Points on a hilly landscape, in no order, each with its height.
A ball rolls from a point to whichever of its 2 nearest points has the largest drop for the distance, and stops where none of them is lower. Distance is the straight distance between rows; heights are no part of it.
z_685 h=55.2: [123 164 166 119 143 137  72 137 123 154 111 132  56  69 108 162  90 136
 131 147 151 111 137  90  96 146 149 123 132 138 171]
z_615 h=20.2: [121 116  81  87 120 146 140  97 162  98 102 145 174 173 119 127 158 113
 141 110 100  36 137 112 136  90  62 106 100 192  61]
z_509 h=56.4: [101 139 121 100  76 137 115 122  84 102 156 128 154 143 118 112 147 102
 116 108 106  71 144 111  85  97 129 141 113 178 102]
z_51 h=49.7: [133 151 125  89 148 113  77  94 160  78  60 113  42  33  95 164 131 116
 149 162 126  97 171  99 113 150 116 138 130 151  91]
z_124 h=92.0: [158 148 162 155 157 123 128 159 124 171 182 102 115 158 124 137 129 178
  84 136 150 162 126 181 127 149 201 136 130  86 126]
z_545 h=45.8: [146 104 127 101 144 149 120 106  87 135 108 134 125  77 146 141 126 122
 173 127 134 126 146  80 114 149  90 118 204 129 131]
z_21 h=53.5: [103 129 149 105  90 150  69 117 115 104 129 148  73  92 125 125 148 110
 118 140 116  71 169  79  73 102 103 149 131 178 168]
z_614 h=79.3: [129 155 136 150 102 161 147 142 107 148 182 147 133 114 123 104 133  94
 111 152 122 144 143 159  54 122 186 176 124 140 120]
z_999 h=31.1: [ 86 156 102  67  99 170 168  76  92 133 164 136 206 165 125 106 149  87
 146 114 123  64 140  91 115 131  90  71 132 209  83]
z_961 h=3.8: [117 106 149 152 129 135 134 134 110 151 144 140 115 130 150 106 117 131
 136 121 131 155  86  96 138 129 103 118 134 116 199]
z_860 h=64.9: [ 74 110 106 172 125 118 155 125 187 104 108 145 120 143 165 111 134 142
 148 115  96 141  83 131 193  78 102 150  51 136 168]
z_634 h=29.9: [111 106 109 171  98 156 167 151 114 158 152 158 167 179 138 109 138 131
  98 113 119 153  50 135 145 116 136 106  92 134 179]
z_793 h=39.5: [119 115 113 114 100 102 107 125 146  74 109 120 105 135 130 121 151 129
 130 116 107  73 144 106 110  94  96 169 107 160 104]
z_825 h=43.3: [167 122 132 129 135 120 148 146 108 160 205  98 172 179 121 121 131 167
  88 140 128 194 110 187 120 158 169 132 153  95 114]
z_289 h=20.9: [106 125  99 125  93 164 137 127  98 140 146 145 170 156 127 102 142 108
 113 121 105  94  97 103 117 102 108 102 104 170 153]
z_653 h=67.4: [153  72  78 127 135  74 157 117 153  96 105 119 164 144 122 136 138 120
 143 110  90 138 132 147 165 142  85 133 127 109  53]
z_727 h=34.2: [124 110 110 131 129  85 125 137 164  88 114 104 104 137 134 124 130 139
 142 132 110 132 132 130 136 103 104 148 100 137 122]
z_691 h=25.5: [147 120 120 111 153  95 102 116 137 100  87 112  91  86 116 144 136 110
 166 139 130 111 177 114 123 148 118 113 151 123  92]
z_962 h=29.3: [102 114  97  89 108 123 115  88 170  81 104 133 119 131 144 122 173 104
 152 144 100  34 128  77 131 100  47 138 109 186 107]
z_591 h=64.7: [138 123 111 129 117  95 136 162 149  99 115 132 177 202 142 141 149 139
  87  78 117 131 104 158 132  94  98 159 103 104  71]
z_439 h=50.4: [ 93 127 155 115 117 148  75 120 132 102 118 141  73  78 139 134 144 128
 135 142 124  84 154  63  85 111  85 149 133 156 180]
z_914 h=51.8: [141 111 138 124 184 149 151 106  82 161 114 148 141  81 152 135 106 151
 170 129 142 158 112  89 133 162 113 117 206 101 181]
z_220 h=25.7: [129  70  92 117 141 132 169 127 122 146 111 152 191 155 176 135 128 120
 163 114 121 153  68 105 191 145  62  84 154 112 140]
z_374 h=70.7: [134 135 148 150 105 102 109 158 149  80 115 113  89 153 133 143 166 136
  89  85 128  92 150 147  89  85 132 184  89 115 115]
z_138 h=54.9: [133 174 189 145 143 113  89 159 145 136 120 112  45 111 116 164 104 144
 114 134 161 105 148 144 129 125 191 152  73 113 155]
z_732 h=64.0: [150 116  91  80  85 112 134 108  97 117 157 124 228 195 115 132 138 102
 134  97  95 123 138 123 131 151 112 105 161 144  44]
z_379 h=61.0: [161 161 155  86 131 106  70 147 111 122 109 112  96 111  85 172 108 130
 115 136 131 103 159 138  99 149 187 118 149 139  83]
z_784 h=25.3: [116 117 181 193 131 119 142 153 151 130 141 124  80 150 154 108 131 148
 127 110 138 155 125 137 166 118 158 155  73 114 214]
z_504 h=52.4: [ 95 166 161 135 146 132  72 105 174 102  79 124  51  51 114 149 109 140
 156 162 151 111 159  95 121 130 115 139 106 129 167]
z_894 h=42.5: [151 119 134  82 143 158 108 100  89 130  98 138 119  70 120 162 113 107
 168 125 134 119 169  83 106 160 115 116 220 145 108]
z_191 h=52.5: [121 147 144 104 142 114  70 111 154  95  77 119  50  65 110 154 120 126
 148 157 145  90 173  93  99 130 117 130 126 149 132]
z_489 h=33.4: [150  66  95 115 135 109 154 138 114 144 144 134 179 160 145 122 115 144
 135 124 122 179 101 136 167 157  96  99 166  93 123]
z_929 h=48.8: [133 106 119  99 124 135 109 107 106 119 104 131 112  90 149 130 127 112
 167 130 120 101 150  76 114 133  78 124 181 155 131]
z_773 h=64.2: [109 113  77 150 145  81 168 124 173  82 103 128 152 162 127 136 130 152
 105  85  92 149 117 161 188 104  94 167  80 102  68]
z_544 h=65.7: [131  95  74 142 145  74 173 128 174  90 109 126 174 163 120 143 144 138
 112  95  90 149 125 161 176 122  91 162 108 107  35]
z_479 h=43.7: [129 118 105 112 131  85 110 117 158  69 109 104  79  89 126 136 150 134
 142 136 114  98 164 117 106 112 108 154 115 144 102]
z_95 h=46.4: [ 81 121 145 134 122 129  91 106 169  76 101 130  56  75 147 120 148 137
 148 154 123  82 158  68 102  98  76 162 105 152 175]
z_839 h=41.8: [ 91 122 144 156 110 106 102 119 176  70 105 124  66 108 135 117 159 134
 133 135 118  94 138  96 108  86 105 171  69 151 168]
z_823 h=68.0: [120 136 109 154 130  73 146 140 169  69 104 101 109 157 139 131 146 157
 108  93 115 127 136 153 140  92 110 186  87 106  83]
z_594 h=57.0: [144 155 174 165 131 108 106 159 150 122 125 112  61 128 123 147 144 150
 106 116 157 110 159 144 119 106 175 156  79 111 158]
z_449 h=9.0: [123 122  95 101 100 144 129 115 114 125 125 140 189 183 129 116 143 105
 138 105 102  71 109 117 130 111  81  85 123 183 104]
z_776 h=48.6: [141 114 142 122 164 144 125 101 103 148  95 143 132  67 153 149 116 136
 180 134 145 125 146  83 134 154  82 117 199 110 158]
z_303 h=71.6: [191 129 135 104 129  89  90 135 101 142 109 107 141 113  85 166 103 127
 116 165 139 130 150 174 158 191 190  95 167  81  53]
z_753 h=9.8: [117 154 176 156 157 135 110 132 149 168 121 122  69 106 134 106  77 155
 141 144 180 152 121 132 187 148 174 108 109  79 200]
z_170 h=16.5: [ 98 135 159 176 131 116 113 129 171 117 111 119  61 105 145 109 116 138
 152 142 147 149 144 109 150  97 119 149  79 118 199]
z_348 h=53.3: [ 90 142 176 144 130 159  84 118 130 130 125 147  73  63 135 132 119 143
 130 136 140 103 148  73  91 118 110 144 133 138 204]
z_470 h=52.0: [126 121 136  84 124 138  84 102 133  97  99 140  96  68 137 146 139 120
 161 147 128  77 162  60 103 126  78 129 169 164 123]
z_997 h=62.9: [178 161 147  73 128 104  76 140  99 135 122 119 112 111  63 173 102 120
 114 150 133 122 155 154 116 169 205 115 175 135  58]
z_446 h=59.7: [120  82  88 134 159 101 174 108 151 123  99 120 141 108 155 120 118 120
 166 134 111 179 126 150 195 137  80 114 128  95 130]
z_263 h=33.6: [120 109 147 194 104 136 166 154 121 152 162 150 133 175 143 111 144 135
  93 112 119 160  69 137 157 110 152 146  79 114 196]
z_536 h=23.3: [ 92 138 107 156 120 230 177 106 106 168 134 178 191 126 142  67 132 104
 117 136 116 132  51  95 110 117 102  93 120 168 189]
z_803 h=45.3: [116 165 159 123 119 160 106 135 105 154 177 137  91  84  96 138 101 105
 116 148 123 140 150 136  46 138 190 150 135 161 132]
z_340 h=55.0: [120 140 104 158 100 157 159 156 118 140 140 156 199 195 119 123 162 122
  63  89 111 133  90 165 128  92 144 120  84 137 136]
z_69 h=42.7: [154 130 134  95 159 155 122 111  77 175 147 137 137  88 114 128 102 135
 145 149 145 174 114 124  94 182 146  98 213 115 117]
z_778 h=66.3: [122 126 117 152 123  92 137 154 168  90 107 125 142 180 149 138 153 146
  82  76 125 130 110 161 143  81 100 178  85 112  72]
z_426 h=33.7: [113 102  78 112 123 109 149  95 166  95 108 115 134 114 134 129 160 107
 165 124  94  88 110  89 164 109  48 135 116 165  85]
z_433 h=36.9: [148  92 121 128 142  99 149 142 121 130 144 113 143 153 138 126 114 149
 131 128 138 175 117 150 156 155 124  99 157  84 143]
z_605 h=25.6: [101 113 100 148 108 151 139 139 120 131 115 154 160 172 137 115 142 112
 113 108 109  92  83 105 135  97  94  87  95 179 159]
z_323 h=60.5: [124 143 105  99  99 132 129 129 127  98 117 138 200 209 127 126 154 112
 108  83 103  62 145 137 122  87  98 120 105 167  64]
z_73 h=57.9: [112  99 104 139 171 125 167 103 146 133  82 114 116  85 165 110 119 129
 180 142 133 180 128 131 195 130  83 121 155  89 159]
z_284 h=76.3: [148 162 135 182  81 164 172 163 119 152 169 153 122 142 128 102 175 112
  72 121 117 151 117 159 104 106 187 191  92 120 142]
z_620 h=56.0: [137 166 162 112 132 119  68 147 126 109 120 120  55  98  93 167 118 124
 130 134 139  91 165 119  78 121 170 142 120 160 124]
z_958 h=65.3: [152 130  93  86  97 100 119 117  91 121 168 110 225 191 110 137 131 119
 120 103 102 154 146 148 121 151 132 138 165 120  46]
z_913 h=34.1: [ 76 151 116  82 107 187 167  73  98 140 142 146 202 150 119  93 163  86
 127 122 118  58 145  87 112 107  90  82 114 215 123]
z_970 h=44.3: [139 186 171 124 140 156  99 152 120 166 156 119  63 100  90 163  99 123
  98 154 135 121 131 143  89 150 209 142 120 138 132]
z_147 h=36.7: [ 75 155 117  95 106 204 175  80  93 143 130 165 178 128 120  80 167  97
 120 131 111  62 140  75 106 102  77  86 108 219 162]
z_576 h=34.9: [146  70  94 121 138 130 168  87 121 123  95 118 179 107 155 145 151  83
 191 126 106 121 116 104 176 151  46 112 178 126  78]
z_923 h=3.3: [114 133 172 166 160 131 120 132 142 162 136 125  70 108 148 105  93 148
 145 139 170 161 132 116 162 132 145 113 118  98 226]
z_372 h=47.3: [104 147 149 136 161 123 111 112 157 130  90 124  70  75 146 128  99 140
 164 151 153 140 154 107 143 127 116 121 127 106 180]
z_390 h=64.8: [177 145 137 134 151  68 110 144 142 118 105 100 116 133 105 148 117 150
 110 146 155 132 166 183 142 149 170 124 132  79  78]
z_80 h=37.7: [154 143 140 140 158  91 121 160 133 145 136  98 109 138 117 139  96 165
 117 154 175 145 139 176 176 157 194 110 131  71 128]
z_887 h=34.3: [147 150 139 142 151  83 110 141 151 126 100  96  91 104 114 138  87 149
 126 167 170 135 141 181 198 150 198 128 109  63  95]
z_647 h=20.0: [108  86 104 136 125 142 157 132 125 152 126 168 176 165 171 128 123 137
 145 110 129 158  43 103 173 123  77  71 132 124 177]
z_9 h=62.4: [132 141  94  99  94 124 136 122 111 112 145 131 233 219 118 133 141 115
 109  89  99 103 128 134 129 119 113 116 128 151  56]
z_146 h=88.6: [160 130 155 142 142 175 145 134 130 183 201 135 148 131 130  99  94 127
 118 188 151 190 100 180  78 168 201 135 144  92 132]
z_380 h=46.0: [156 114 113  89 147 153 132 112  63 170 143 136 153  90 126 135 108 127
 164 124 140 158 132 110  97 170 122 117 219 119 117]
z_562 h=56.7: [105 124  94 151 101 155 158 147 122 138 129 160 206 198 124 122 158 126
  88  94 104 113  86 151 126  95 122  87  87 165 139]
z_207 h=69.3: [139 143 135 143 133  84 120 152 162  83 100 104  96 155 130 138 155 151
 100  91 133 116 158 159 105  88 126 182  91 118  86]
z_705 h=39.8: [162 108 128 131 154 100 143 145 112 148 173 105 149 157 125 121 113 161
 107 140 152 185 114 163 145 165 159 100 157  87 136]
z_875 h=18.7: [127 115  87  94 130 183 155 104  92 161 132 149 217 158 153 124 129 107
 156 112 112 122  70  88 154 137  74  70 174 154 126]
z_635 h=59.0: [116 137 106 100  88 131 127 128 113  87 119 129 170 175 125 112 154 106
 112  93 104  56 136 127 109  88 111 139 106 165  84]
z_940 h=58.0: [120 157 180 102 155 165  70 111 127 131  80 144  97  38 127 164  96 146
 143 132 148  98 150  63  97 144 102 135 183 144 174]
z_143 h=67.5: [162 119 104 133 156  66 140 112 147  93  95  94 113 103 106 132 126 135
 136 131 122 144 177 168 151 153 130 133 129  95  74]
z_216 h=53.2: [116 167 114 143  80 156 156 151 109 136 147 146 196 182 120 116 179 109
  52  85 116 130 104 164 111  85 147 152  84 130 101]
z_32 h=45.1: [128 136 137 131 166 115 118 110 145 137  87 123  82  69 131 115  97 137
 166 154 156 158 144 120 175 138 134 107 135  81 166]
z_10 h=29.2: [135  94  84  84 101 116 138  90 150  87 106 128 149 142 123 127 159  99
 160 126  92  60 139  88 142 115  68 127 131 166  55]
z_722 h=61.1: [114  79  71 137 149  93 179 112 166 109 108 110 149 132 136 127 130 134
 151 125 104 177 130 169 200 135  91 130 121  97 104]
z_27 h=15.6: [116 127  97 112  89 143 135 133  96 134 155 134 185 179 125 120 128 121
 124 111 102 108  95 123 117 110 111 112 118 161 116]
z_166 h=35.0: [108  95  80 120 134 121 155 120 164 103  98 136 151 127 156 126 142 120
 170 121  92 101  91 104 181 110  53 110 108 156 108]
z_673 h=54.8: [127 114 119 130 117 141 139 140  96 156 176 129 135 143 128 105 113 128
 125 131 117 163  93 117 106 135 135 118 149 126 151]
z_281 h=30.3: [150  74  87 116 127 138 158 104  98 146 103 142 198 139 152 143 136 104
 178 119 119 134  85  99 178 157  59  90 179 116 107]
z_684 h=28.6: [144 139 153 129 142 104 114 155 119 144 144 116  93 132 117 141 104 150
 121 134 147 138 133 156 116 137 176 120 143 108 141]
z_58 h=46.5: [139 128 111 100 138  91  90 104 171  63  88 108  59  73 111 153 146 123
 151 138 119  89 180 110 101 129 114 141 128 161  82]
z_217 h=68.1: [ 75 123 110 146 139 127 140  99 178  95 101 130 100  95 164 107 135 135
 170 133 102 148 109  94 175  87  63 142 106 132 171]
z_4 h=66.2: [147 132 114 125 114 108 120 161 129 120 137 127 204 215 125 139 143 145
  73  78 115 142 114 165 134 107 119 145 123 100  65]
z_808 h=50.2: [109 134 138 123 106 152 119 130  96 140 172 137 110  97 108 118 120 106
 122 135 117 132 144 118  59 123 156 138 144 156 136]
z_456 h=63.0: [ 90 109 116 182 122 106 152 145 176 105  92 149 149 177 163 123 136 138
 117  97 115 131  73 145 175  82 104 131  54 133 155]
z_389 h=18.5: [111 120 168 164 119 127 119 140 131 144 140 131  75 120 135 126 124 140
 120 128 137 142 135 113 117 121 138 136 103 121 202]
z_921 h=49.0: [128 122 112  86 130 170 147 103  70 160 165 140 171 115 138 114 107 122
 167 132 136 166 105 105  93 167 123 123 207 126 120]
z_285 h=17.8: [128 148 173 147 166 144 123 138 129 189 158 121  85 100 136 111  63 170
 118 155 188 151  94 135 185 180 197 106 123  76 182]
z_422 h=53.9: [116 134 130 103  89 134 110 138  87 107 157 129 118 126 116 121 137 102
 125 120 109  98 154 109  80 108 138 141 131 168 125]
z_329 h=81.0: [120 169 143 128 101 144 135 138 102 122 183 123 147 110 111 128 128  94
 109 147 117 140 163 167  50 130 203 167 135 147  88]
z_539 h=23.9: [100 141  83  84 125 202 173  80  92 167 145 158 226 157 144 106 142 106
 158 113 124 105  99  90 129 130  75  69 159 190 118]
z_665 h=54.0: [132  93 135 131 179 140 158 119  93 155 110 136 151  93 164 121 106 155
 156 134 156 173 107 106 168 163 105  99 192  83 192]
z_228 h=51.4: [137 160 131 140  80 150 151 161 110 149 173 132 180 173 125 119 178 110
  49  92 123 161 116 181 113 102 152 178 100 103  95]
z_554 h=72.3: [128 135 144 162  85 125 132 169 137  99 122 126 108 162 135 126 174 122
  74  86 122 103 136 133 116  70 139 185  75 124 148]
z_24 h=13.6: [ 90 141 128 142  97 206 148  96  94 166 139 178 160  83 144  74 127 102
 121 142 113  98  78  69  87 114  98 142 139 158 191]
z_491 h=38.5: [146 143 143  94 159 143 105 126  95 167 131 136 102  86 115 149  93 133
 140 138 146 143 128 115  97 169 139 105 191 123 136]
z_457 h=70.3: [189 120 126 104 136  82 104 132 117 129 117 108 143 128  90 150 118 130
 125 137 130 135 171 167 133 177 149  95 175  98  56]
z_804 h=15.0: [114 117  90  90 118 152 155 107 146 113 125 142 191 202 131 129 152 101
 143 101 108  52 141 115 135  98  67  66 110 202  82]
z_201 h=30.7: [105 102 103 131 119 128 140 136 153 109 110 140 149 160 159 122 133 118
 148 118 108  87  93  98 149  97  67  91  96 164 137]
z_537 h=74.8: [141 140 156 180  99 149 151 161 120 150 156 144  93 142 127 117 169 129
  84 100 123 141 128 139 121 108 175 180  86 115 181]
z_516 h=34.8: [ 93 115 115 110 101 119 105 114 153  69 115 128  92 116 141 111 156 123
 134 146 105  49 139  88 116  86  76 152  98 179 134]
z_385 h=33.5: [145 139 143 114 143 123 108 148 105 169 148 129  92 107  95 144  97 141
 122 145 148 143 129 139 100 158 177 102 158 124 128]
z_500 h=73.5: [122 131 158 186  94 127 142 162 138 118 136 126 101 156 136 127 168 138
  84  97 133 122 135 134 120  95 154 174  70 120 178]
z_266 h=11.7: [ 99 115 156 164 111 147 128 140 110 143 146 145  89 119 136 106 130 123
 124 124 120 132 106  91 126 112 110 139 101 132 216]
z_151 h=60.9: [116 112 102 163 115 128 144 162 148 125 115 156 167 197 147 129 143 134
 109  83 116 111  83 141 162 101 107 114  77 142 138]
z_608 h=58.7: [129 145 146 130 122 111  75 145 148  90 110 111  59 113 115 152 127 129
 125 132 138  81 174 123  83 107 151 153 100 155 136]
z_199 h=54.6: [113 132 161  84 131 164  80  96 128 114 102 144  90  51 131 161 129 129
 149 144 131  81 169  53  94 123  84 138 183 163 154]
z_25 h=52.1: [121 120 116 108 118 161 139 119  82 160 172 139 150 114 126 100 108 115
 139 142 120 153  99 109  88 142 122 126 169 136 137]
z_187 h=29.7: [151 119 127 109 152 108  96 100 130 119  65 115  92  55  99 158 111 101
 166 151 132 107 172 125 123 171 125 101 162 126  70]
z_533 h=3.2: [ 80 141 147 129  92 199 119  94  95 143 144 169 127  61 131  98 138 111
 113 146 107  92 113  63  74 109 102 162 147 167 201]
z_629 h=84.7: [141 182 164 117 120 156 125 140 121 154 184 133 160 117 115 136  97  91
 126 186 149 167 146 177  54 163 219 146 147 130  75]
z_269 h=56.9: [104 122 136 130  91 127  92 128 121  96 128 135  92 121 125 123 151 118
 114 132 122  75 149  93  87  85 115 160 102 165 167]
z_882 h=38.2: [157 138 144  65 134 143  81 105  98 121  83 134 111  71 100 175 112  93
 153 132 127 102 174 100  97 172 151  97 201 158  74]
z_733 h=66.6: [ 83 108 109 154 132 109 148 124 173 110 104 124 107 133 157 108 121 138
 159 125 115 154 102 114 182  94  95 139  75 126 169]
z_931 h=34.4: [161 123 140  85 130 117  72 105 122 104  64 118  97  72  90 173 124  85
 159 142 120  89 181 113 114 169 144 107 184 153  46]
z_155 h=66.7: [189  92  96 102 106  86 126 117 110 123 153 119 216 198 110 143 136 126
 112 107 110 163 147 162 141 160 118 134 175 103  53]
z_460 h=27.4: [106 140  97  69 108 180 159  70  92 157 146 146 214 161 142 112 149  87
 163 111 120  76 113  67 138 131  81  74 170 186  92]
z_573 h=38.3: [121  76  96 124 150 126 170  74 132 112  90 100 144  79 140 142 151  96
 182 125  98 127 133 116 187 140  39 123 154 120  85]
z_877 h=37.6: [147  67 103 116 129 132 172 127  95 162 162 130 201 165 143 124 116 149
 126 141 130 200  54 138 161 160 115  84 174  99 139]
z_511 h=66.4: [160 123 121 128 156  77 126 123 142 115  83  97 114  99  98 139 111 129
 145 154 141 138 157 178 169 164 156 107 134  74  76]
z_36 h=52.2: [123 158 170 138 141 122  69 142 145 136 114 121  50  93 110 158  98 134
 131 143 159 103 146 119 111 138 165 134 100 130 169]
z_978 h=24.0: [135 131 161 152 147 108 115 155 131 135 141 120  71 122 125 131 109 152
 130 131 153 134 138 133 126 136 156 123 112 116 175]
z_260 h=90.6: [157 134 150 148 148 148 142 150 114 183 203 120 115 139 130 115 114 157
  99 162 153 185 106 172 111 170 197 127 138  93 142]
z_662 h=63.4: [178 142 136 130 148  72 117 156 152 102 114  96 130 159 114 144 135 161
  94 114 145 139 167 180 130 139 139 144 144  75  61]
z_581 h=37.4: [105 122 118 148 131  92 131 128 173  75 106 107  78 135 133 126 147 139
 131 124 115 110 135 126 128  91  98 171  75 138 133]
z_76 h=24.5: [104  95 104 150 120 138 157 149 128 155 130 156 182 173 161 119 129 132
 124 102 117 144  51 119 167 117  98  74 100 139 163]
z_765 h=40.5: [140 125 136 144 151  86 130 140 152 127 111 100 113 139 135 117  98 167
 133 145 158 168 143 171 177 143 154 116 123  76 138]
z_440 h=82.6: [124 185 168 136 113 147 138 148 118 121 172 134 151  93 111 133 104  71
 120 171 138 146 173 164  39 142 210 169 136 151  82]
z_717 h=49.8: [102 155 177 144 148 131  82 120 156 129  98 129  54  67 133 136 103 140
 153 141 160 120 149  85 121 123 113 131 121 122 193]
z_387 h=56.1: [134  90 128 132 174 126 162 111 122 138  89 128 149  86 176 122 111 138
 179 141 143 169 123 105 178 150  86 110 168  86 176]
z_370 h=12.7: [112 110 103 122 135 181 155 121  99 165 128 158 193 155 159 110 132 120
 144 108 110 124  52 101 143 120  77  60 136 163 162]
z_37 h=30.2: [145  97 114 128 131  89 133 129 138 101 102 113 110 123 130 125 131 130
 161 127 125 126 152 121 129 134 106 127 135 127 112]
z_63 h=18.4: [ 97 121 105 132 124 200 161 115 101 172 141 166 195 144 144  87 132 105
 119 122 116 141  41 105 120 125  93  79 123 154 177]
z_725 h=21.7: [ 99 141 134 148 137 112 113 109 172  92 100 107  51  88 137 113 133 144
 159 139 132 132 160 115 128  97 119 151  82 124 166]
z_739 h=62.6: [110  96  73 144 152  88 175 114 166  96 108 120 148 133 137 131 121 149
 125 109 104 170 120 167 200 108  99 152  94 110  95]
z_762 h=66.5: [178 139 122  88 132 108 110 124  95 153 171 114 163 145  88 140 117 142
 120 148 124 174 153 175 110 178 186 108 186 119  67]
z_963 h=29.6: [110 107 156 201 111 128 154 151 139 136 147 152 104 165 155 111 139 134
 116 111 123 160  89 121 170 108 143 140  76 127 220]
z_243 h=64.6: [175 160 140  81 128 109  87 134  97 150 144 113 146 129  68 157 106 129
 110 147 132 153 154 162 102 168 207 110 184 124  49]
z_820 h=33.8: [138 136 152 132 178 147 137 120 115 173 113 125 124  77 137 118  64 153
 130 159 191 159 105 129 201 180 161  89 165  57 188]
z_845 h=57.6: [121 126 117 135  87 156 151 144  88 141 173 137 149 140 117  97 134 112
 106 138 110 142  99 134  87 123 152 142 130 139 138]
z_950 h=77.7: [144 168 141 165  87 163 158 150 127 148 182 141 136 126 126 117 156  93
  86 150 125 152 141 167  75 129 199 190 106 117 130]
z_109 h=42.8: [133 125 143 143 164 107 132 140 143 139 112 108  92 116 131 104  91 151
 153 147 164 169 141 136 171 146 152  98 124  73 163]
z_227 h=23.1: [142 144 165 126 160 127 121 146 107 186 147 115 105  89 113 132  73 155
 115 171 177 162  97 146 176 194 191  91 157  73 153]
z_996 h=48.3: [129 169 179 137 137 148  86 143 126 150 138 135  40 100  86 160 108 121
 103 144 142 110 143 130  91 140 192 146 108 152 162]
z_6 h=46.2: [161 145 138 139 123 137 141 138 111 150 201 105 167 164 118 122 146 148
  78 128 132 181 121 184  88 142 179 161 147 101 103]
z_224 h=61.9: [157 156 157 135 137  90 114 167 141 114 127 100 108 162 116 149 145 159
  92  96 152 133 163 175 107 113 158 163 117  83  88]
z_949 h=29.0: [132 163 123 140 160  89 127 120 163 109  96  91  69 115 113 117 114 155
 143 147 151 143 154 168 172 124 159 147  87  82 124]
z_336 h=67.9: [172 100 106 118 115  92 126 134 113 122 157 122 220 217 124 147 143 146
  96  98 118 166 115 163 143 136 120 138 156 106  67]
z_756 h=48.9: [143 153 137 147 100 145 157 149 121 158 194 116 173 170 138 113 166 125
  59 132 133 187 114 198  97 124 179 185 121  95  95]
z_571 h=28.8: [148 119 148 132 172 135 145 129 108 185 154 116 124 103 136 117  87 164
 121 152 179 181 102 139 167 188 165  76 164  64 173]
z_327 h=20.1: [106 137 122 154 101 200 162 108  96 170 150 169 157  93 136  70 126  80
 122 144 118 132  63  90  89 116 110 126 128 146 186]
z_577 h=62.7: [119 110 120 162 114 105 145 169 151 116 115 145 176 213 148 138 145 150
  88  77 125 130  77 162 150  93 113 139  79 109 112]
z_864 h=58.8: [141 155 164 148 125 116 106 160 127 135 142 116  74 141 123 141 147 139
 102 113 144 120 156 154  94 112 185 158 109 109 132]
z_111 h=59.8: [116 125 155 141 111 117  82 147 143 102 131 126  64 117 125 135 144 119
 116 130 133  95 162 110  85  94 145 161  91 149 170]
z_771 h=68.9: [172  93 112 123 150  80 122 120 129 110 102 104 137 119  99 145 128 116
 151 130 120 137 173 156 132 164 122 110 161 101  61]
z_680 h=68.8: [156  78  96 131 145  72 156 125 145  96 111 108 150 143 128 131 129 134
 143 132 119 166 141 167 166 154 102 119 137  93  84]
z_654 h=24.4: [113 116  95  82 100 133 126 105 152  92 112 132 153 158 131 115 157 100
 140 122  97  35 132  91 128  90  66 117 117 193  91]
z_274 h=58.6: [142 163 155 101 130 125  88 153 118 123 142 117  79 120  92 163 118 134
 111 130 130 110 167 135  76 129 184 138 142 153 110]
z_171 h=60.4: [150 156 153 134 127 112 113 164 124 128 159 109 109 160 114 151 150 148
  87 100 133 135 158 169  94 114 170 154 123 113 107]
z_649 h=10.7: [105 132 168 177 149 132 127 124 177 136 122 113  62 120 152  87 101 144
 163 136 155 171 143 132 180 111 142 139  81 101 218]
z_514 h=86.7: [147 159 151 130 141 159 128 141 128 173 201 126 148 131 117 119  96 121
 117 185 138 183 125 186  65 169 210 132 160 113 103]
z_404 h=11.8: [124  87 136 145 146 131 166 136 105 158 146 132 132 142 161 116 106 143
 140 127 149 186  86 108 162 147 115 103 148  95 185]
z_729 h=39.7: [141 166 154 124 130 151 116 142 112 169 169 128  97 113  97 141  97 123
 104 157 130 139 135 157  75 147 204 139 137 133 119]
z_671 h=25.9: [108 150 117 150 145  99 124 119 183  95 104  89  59 113 121 109 129 158
 145 127 137 149 157 151 156  96 139 162  74 106 152]
z_624 h=31.6: [136 172 142 139 146  95 108 133 167 129  92  93  63 103 112 122  94 153
 132 156 158 132 142 179 192 129 200 155  81  73 114]
z_631 h=58.9: [108 105  92 156 128 143 145 146 146 127 113 168 206 204 142 133 144 134
 110  85 115 111  92 148 144  90 104  73  81 172 124]

Call two points neighbours if one is among the 2 nearest of the other. Go from one point of each pair to the other, from neighbour to neighbour, staying as low as possible. Name the highest point that can't be avoided.
z_449 and z_620 | z_111
z_691 and z_449 | z_348
z_370 and z_533 | z_536

Where does a ball stop that starts at each point below?
z_845 | z_961
z_771 | z_36
z_631 | z_489
z_717 | z_923
z_544 | z_545
z_624 | z_923
z_479 | z_449
z_673 | z_961
z_680 | z_545
z_514 | z_591
z_155 | z_729
z_537 | z_591
